Points, in no order, along strands that fork, close into loops and pass close to each other.
In the rows, 128 means zero.
Two points are linked if the straight distance between their rows is under 101.
K864: [145 107 108  86 118 158 124 118 103 141  94 110 105 158 156 104 146 189
 127 163  90 107 105 133]
K460: [121 148 161 150 158 143 167  75 165 136 147 126 160 152 147 124  59  80
 113  87 111 101 166 166]
K423: [117 168 126 158 114 145 176 200 185 111 114 117 172 160 157  79  86  85
 102 133 168 120 150 108]
K83: [130 125 116 149 132 127 156 200 148 167 161 153 151  79 127 183 189  82
 113  85 172 157 102 102]
K677: [126 116 138 127  97 188 164 118 135 123  94 107  92 173 160  77 197 159
  92 117 134 128 109  93]
K616: [113 132 122 160 137  99  27 181 109  96 145 139 121 101  89 204 156 149
 136  93  92 169  89 144]
K126: [146 139 115 187 134 108  75 152 118 119 115 151 144 117 122 187 137  88
 188  82  89 128 135 131]
K955: [142 141 105 179 134 138 157 141 137 177  95 101 128 125 177 117 130 108
 150  98 136 131 126 108]
K311: [144  97 112  68 136 138 107  69 118 128 135 170 129 128 129 143  92 156
 147 142  68  88 159 189]
K524: [131 123 137  61 124 136 155 118 141 108 132 131 130 154 123  60 129 161
  97 179 143 135 147 132]
K666: [107 154 138 128 132 153 182 109 198 151 167 121 141 116 173  72  39 110
  74  89 129 108 167 153]
K105: [145 124 122 158 126 163 167 192 158 129 125 117 142 126 158 125 163  89
 131 101 159 163 131  76]
K748: [132 133 160 134 176 140 137  37 154 142 140 147 147 141 135 130  63 116
 135  93 107  81 170 184]
K439: [145 140 134 148 128 113 110 183 138 160 158 165 157  97 104 202 175 110
 119  81 155 170  85 116]
K61: [136 109  97  46 133 133 101 103 100 115 122 140 104 131 117 138 106 167
 147 178  76 106 137 185]
K701: [120 134 112 153 115 102 162 218 158 137 155 160 192  99 122 166 123  54
 116 112 185 131 130 104]
K652: [141 134 146 140 133  96  93 162 119  75 131 125 141 118  95 140 154 110
 142 110 105 182 140 117]
K195: [ 85 112 112 122 154 150  86 111  79 104 138  95  48 112  83 166 161 175
 162 196 107 107  69 141]
K145: [134 146 129 132 141 163 180 131 178 165 113 114 131 147 179  71  80 143
 103 114 136 127 147 130]
K593: [115 153 139 166 136 136 170 141 172 159 140 109 146 113 175 103  79  91
 136 118 192 137 133  79]
K114: [ 73 128  82  91 125 144  74  97  81 142 148 144  58 116  89 182 114 179
 179 192  93  90 102 170]
K529: [111 130 116 160 128 155 177 199 190 124 164 141 156 104 154 129 104  48
 129 118 192 152 158  66]
K190: [134 138 133 147 137 105  98  64 114 140 105 150 156 152 128 144  88 118
 159 108  99  86 139 171]
K587: [ 99 151 124 173 127 133 176 163 191 139 169 127 150 107 151 124  61  45
 126 109 187 129 149  80]
K472: [153 124 148 102 182 150 152  75 161 132 130 144 154 125 152 111  61 157
 120 122 115  80 166 193]
K578: [113 115 133  82 115 125 131  68  93 158 133 117 114 106 162 116 133 154
 129 145 126 123 146  97]
K293: [122 125 142  94 116  85 107 122  93  97 117 107 135 139 103  99 134 141
 121 165 143 136 108 125]
K223: [137 127 148  86 112 142 160 108 150 106 129 140 171 160 159  81  84 122
 113 131 119 139 170 118]
K29: [151 103 140  85 154 135 167  87 162 138 159 152 158  98 155 110  64 168
  83 128 133  80 172 190]
K683: [127 148 122 181 152 141 169 118 166 158 118 116 142 126 163 147  63  63
 155  78 133 114 163 126]
K228: [130 134 129 120 161 113 125  67 112 181 122 143  91 108 114 121 123 164
 157 142 138 111 137 139]
K108: [136 128 112 162 144 112  80 103 105 152 127 158  90 143  87 141 131 145
 188 121  86 128 107 135]
K425: [125 141 150 136 113  69 115 138 112 114 128 121 158 127 104 102 145 119
 116 143 166 146 108 111]
K357: [126 137 144  83 129  78 113  70 108 126 114 140 153 134  94 131  78 146
 120 154 146  96 133 182]
K778: [134 140 130 141 123 105  93 126  94 113  95 107 147 119 159 139 130 122
 160 123 103 128 144 106]
K498: [124 137 147 151  95  82 118 162 119 124 151 138 169 118 118 143 155  93
 117 123 173 162 108  87]
K63: [127 112 108 153 132 178 174 205 181 146 156 135 142 100 161 141 149  67
 130 100 191 162 125  64]
K534: [114  96  73  62 106 147  92 111  81 129 131 133  97 133 142 138 124 189
 139 173  55  89 121 178]
K248: [134 148 102 159 121 158 181 152 163 169  84 109 123 160 185  91 109 115
 118  95 119 127 156 125]
K992: [128 112 118 110 128 124  89  46 110 135 134 172 143 148 129 146  92 133
 156 111  66  69 157 194]
K705: [110 131 148 143 141  87  54 120  94  96 139 124  86 108  60 167 148 161
 148 136 125 152 118 120]
K261: [158 119 118 167 127 128 123 155 121 155 133 132 131 120 146 174 156 104
 166  97 119 163 102  84]
K543: [134 157 138 159 130  92 137 132 127 113 101 118 174 139 128 125 104  78
 134 103 123 120 154 146]
K572: [150 109 119  88 145 181 158 104 135 163 103 122  99 143 167  87 144 192
 122 152 124 111 126 125]
K441: [135 117  88  35 118 138 138 111  99 156 143 132 100  95 125 161 143 181
 114 205 127 100 107 192]
K507: [129 129 113 170 145 149 174 151 166 137 126 120 136 106 151 153  96  47
 161  77 143 144 177  95]
K71: [126 119 116  40 127 153 148 104 101 132 136 114  84 119  99 133 160 166
 121 212 136 116  93 158]
K695: [118 129 122  56 116  82 108 104  90 100 112 111 129 130 100 106 115 156
 110 175 129 116 127 171]
K4: [124 123 138  78 106 150 168 124 172 121 133 149 161 150 180  61  88 161
  64 126 131 118 184 141]
K785: [132 129 114 103 114 160 139 113 138 143  78 118 131 145 205  90 126 164
 116 100 105 119 180 124]
K715: [153 122 120 148 139 108  94 137 101 131 110 116 112 146 101 125 151 149
 153 141 104 139  79 127]
K519: [117 120 152 135 132 141  95 175 117 101 176 133 141  79 116 175 224 123
  97  95 127 174  70 103]
K348: [111 144 141 143 134  87  81  85  89 143 129 135  76 110  59 148 141 159
 149 138 141 133 130 126]
K556: [118 129 123 102 106 150 126 119 106 120  86 100 116 137 173  89 161 158
 118 123 101 131 167 103]
K24: [120  89 148 144 132 153 116 137  92  67 132  85  84 117  99 127 201 151
 100 152 116 124  40 115]
K786: [148 106 112  26 127 165 156 116 132 126 130 144 116 112 145 118 135 188
 106 180 127 112 161 163]
K879: [144 110 109  91 134 126 147  96 129 163 124 142 122 116 153  92 116 177
 107 124  99 101 165 182]
K209: [146 143 140 195 137 109  82 116 128 113 109 160 160 141 105 205 111  77
 174  78 113 110 141 148]
K18: [125 116 139  61 119 147 154 114 115 115 134 120 110 151 102  80 158 160
 103 196 154 127 100 121]
K417: [ 84 142 103 170 109 183 183 218 210 117 135 123 123 138 170  88 145  77
  97 122 202 132 153  66]
K970: [137 124 128 146  87 138 150 173 129 109 106 102 137 173 134  82 185 129
  92 136 143 143  85 101]
K44: [125 151 147 143 114 106 158 158 157 108 132 130 181 153 125  78  97  91
 115 145 159 139 138 115]
K86: [130 128 122 139 108 139 105 145  95 108  86  90 124 130 172 118 163 138
 138 124  99 133 137  94]
K986: [123 111 134 131  98 151 121 206 128  86 159 125 153 102 132 148 230  96
  85 109 131 163  76  95]
K731: [140 134 150 112 141  84  91  96 112  86 113 138 120 149  60 131 102 123
 147 140 113 140 137 162]
K191: [119 128 122  81 125  93  74  59  97 121 112 154 120 138  84 174  76 149
 139 163 118  78 127 206]
K819: [140 138 117 183 144 130 143  97 141 166 117 141 132 139 145 142  94  80
 174  81  99 122 155 132]
K984: [145 135 141 166 131  98  69  92 113 114 102 155 150 163 102 176  93 104
 174 108 101 106 119 153]
K168: [141 124 127 104 131 113 129  97 118 136 109 129 133 143 132  93 114 145
 127 128  87 118 153 163]
K996: [154 138 149 174 121  91  70 115 122 150 124 168 128 129  76 194 112 135
 145 102 152 152 110 114]
K875: [144 127 129 127 163 146 153  96 129 174 114 119  93 127 139  82 141 157
 145 137 131 135 126 121]
K203: [138 137 155 146 143  78  76 131 112  87 127 141 119 124  57 148 134 126
 143 116 120 165 131 136]
K227: [123 121 133 104 102 176 177 126 156 145 118 125 119 175 166  56 153 163
  82 132 151 133 133 100]
K825: [155 129 117 174 137 117 120 110 116 171 123 147 113 141 126 146 119 115
 181  97 100 146 122 110]
K270: [129 148 132 165 116  98 152 176 143 132 133 128 182 105 140 152 119  69
 132 110 176 135 139  95]
K928: [ 97 126 118  92 142 135 103  84  81 137 142 121  53 107  86 168 150 170
 164 189 119 111 105 132]
K903: [111 163 146 150 141 156 184 118 184 122 143 107 164 142 164 105  48  60
  99  94 122  99 173 147]
K263: [125 120 133 151  93 145 142 204 142  94 136 121 148 135 130 102 218  98
  88 122 158 154  93  92]
K64: [123 102 142  83 121 146 141 105  96 106 150 111  84 146  96 106 167 149
 123 177 121 146 104  97]
K673: [126 126 120 126 125  97  64 100  79 115 101 120 131 133 140 151 104 149
 174 147  90 100 116 133]
K777: [ 82  98 117 167 143 118  48 134  77 110 149 102  63 115  80 178 163 181
 147 154 113 121  52 129]
K904: [147 148 124 137 124 119 146 143 138 114  85 119 153 164 135  89 114 110
 123 114  93 133 159 155]
K895: [119  99 157 140 110 150 122 147 108  64 150  99 101 119 104 114 218 129
  93 133 119 154  73  87]
K150: [115 170 133 141 120 163 178 168 193 134 119 109 150 153 185  65  68 121
  90 118 159 116 151 112]
K92: [111 109 147 161 138 127  73 158 100  93 155 104 111  87 112 173 211 150
 105 108 114 156  53 110]
K790: [110 126 144 164 145 102  59 147  96 104 149 121 102  90  90 168 185 154
 135 116 114 158  96 112]
K801: [138 142 161 159 106  88 116  85 125 144 138 162 145 157  78 167  91 101
 134 106 151 146 138 121]
K407: [116 104  98  96 127 143  87 120  78 118 104  98  87 143 130 123 146 183
 143 180  78 102  91 144]
K198: [133 125 115 125 142 138 169  92 160 190 126 131 128 116 178  80  85 157
 106  99 113 111 161 160]
K887: [160  89 115  60 133 124 166 111 148 129 158 161 144  84 134 127 106 176
  83 150 134  87 179 207]
K989: [147 139 124 175 128 104 142 145 121 168 108 105 136 129 140 111 153 126
 135 120 150 133  92 114]
K392: [154 109  96  48 137 116 140 109 128 127 139 159 131  84 109 145 115 171
 106 172 120  85 160 237]
K995: [120 118 108  99 117  94  72  85  86 134 120 148  89 155  64 177  76 155
 148 166 109 109  97 175]
K123: [131 106 116 145 137 122  87 154  91  99 110  87  86 138  99 120 182 159
 128 151 102 134  58 135]
K615: [ 86  92 121 102 134 172 125 109  81  86 138  80  49 128  94 147 175 167
 124 194  94 110  67 132]
K921: [112 139 122 112 135 110  91  63  88 164 125 149  70 110  81 155 125 171
 160 157 129 103 129 142]
K847: [118 119 120 127 121  92  49 106  78 113 120 132 108 148  92 177  88 157
 168 155 101 115  92 140]
K180: [143 142 130 166 131  95 136 175 132 110 116 136 178 109 120 182 121  67
 143  89 140 136 150 126]
K611: [ 95 162 121 154 112 157 197 154 199 135 157 109 145 132 165 103  35  42
 101 106 151 106 160 107]
K366: [127 117 143 134 118 160 157 118 125 131 124 102  98 138 142  82 188 128
 118 121 132 154 127  76]
K166: [130 112 145 121 117 129 131 131 108 100 141 108 103 141 103  98 183 132
 122 144 111 168 113  82]
K669: [114 122 144 105 121 117 161  74 127 177 152 132 130 126 149  95 108 134
 120 135 163 138 137  91]
K918: [121 137 135 139 114 146 157 145 144 125 117 109 140 140 164  85 140 107
 124 117 150 153 156  77]
K827: [148 144 145 153 149 116 136 180 147  93 129 129 148 119 109 114 157  91
 139 107 130 177 157 111]
K643: [159 118 120 160 125 151 147 186 134 142 137 124 143 112 149 159 195 102
 129  97 144 160  86  87]
K436: [142 126 114 161 165 148 181 206 180 121 137 136 157 101 127 174  91  42
 141  84 155 127 165 113]
K929: [ 96 135 131 143 106 180 166 158 184 115 127 119 127 149 181  65 150 104
 107 120 186 154 158  59]
K950: [146 155 152 178 116  84  89 154 134 143 134 165 150 104  81 199 133 114
 123  82 168 163 118 121]
K164: [120 155 155 130 123  83 145 103 134 113 129 133 173 146 107  99  88  97
 113 124 141 128 153 145]
K284: [141 107 129  49 116 157 170 123 156 121 132 148 143 140 156  72 112 189
  77 159 144 116 170 146]
K516: [143 130 113 160 136 105  66 201 112 106 121 124 146  96 120 181 178 119
 142  97  96 161  91 138]
K735: [128 135 147 139 111  92 138  92 118 166 138 136 145 137 130 133 104 116
 139 121 157 144 127  90]

A piece is two or more points that can be reached from each other along the links. Count, over all rows, the pieces, the separate loops (a circle has one, a figure eight two, a Y none), the forks (points with three links) and the tips (points with one).
pieces => 3
loops => 2
forks => 19
tips => 21

How many points has the smallest loop of links through each point below? Write none if it is on no loop.
K543 => 10
K108 => 12
K534 => none
K83 => none

Name the points in between on the shortest way along the links from the first point to the second, in order.
K615 / K311 => K195, K928, K921, K228, K875, K572, K864, K407, K534, K61
K777 / K263 => K195, K928, K921, K348, K705, K790, K92, K519, K986
K86 / K543 => K778, K673, K847, K995, K191, K357, K695, K293, K425, K498, K270, K180
K18 / K472 => K64, K166, K366, K918, K105, K63, K529, K587, K611, K903, K460, K748
K392 / K801 => K887, K29, K472, K748, K460, K903, K611, K587, K529, K63, K105, K643, K83, K439, K950, K996
K24 / K436 => K123, K715, K108, K825, K819, K683, K507
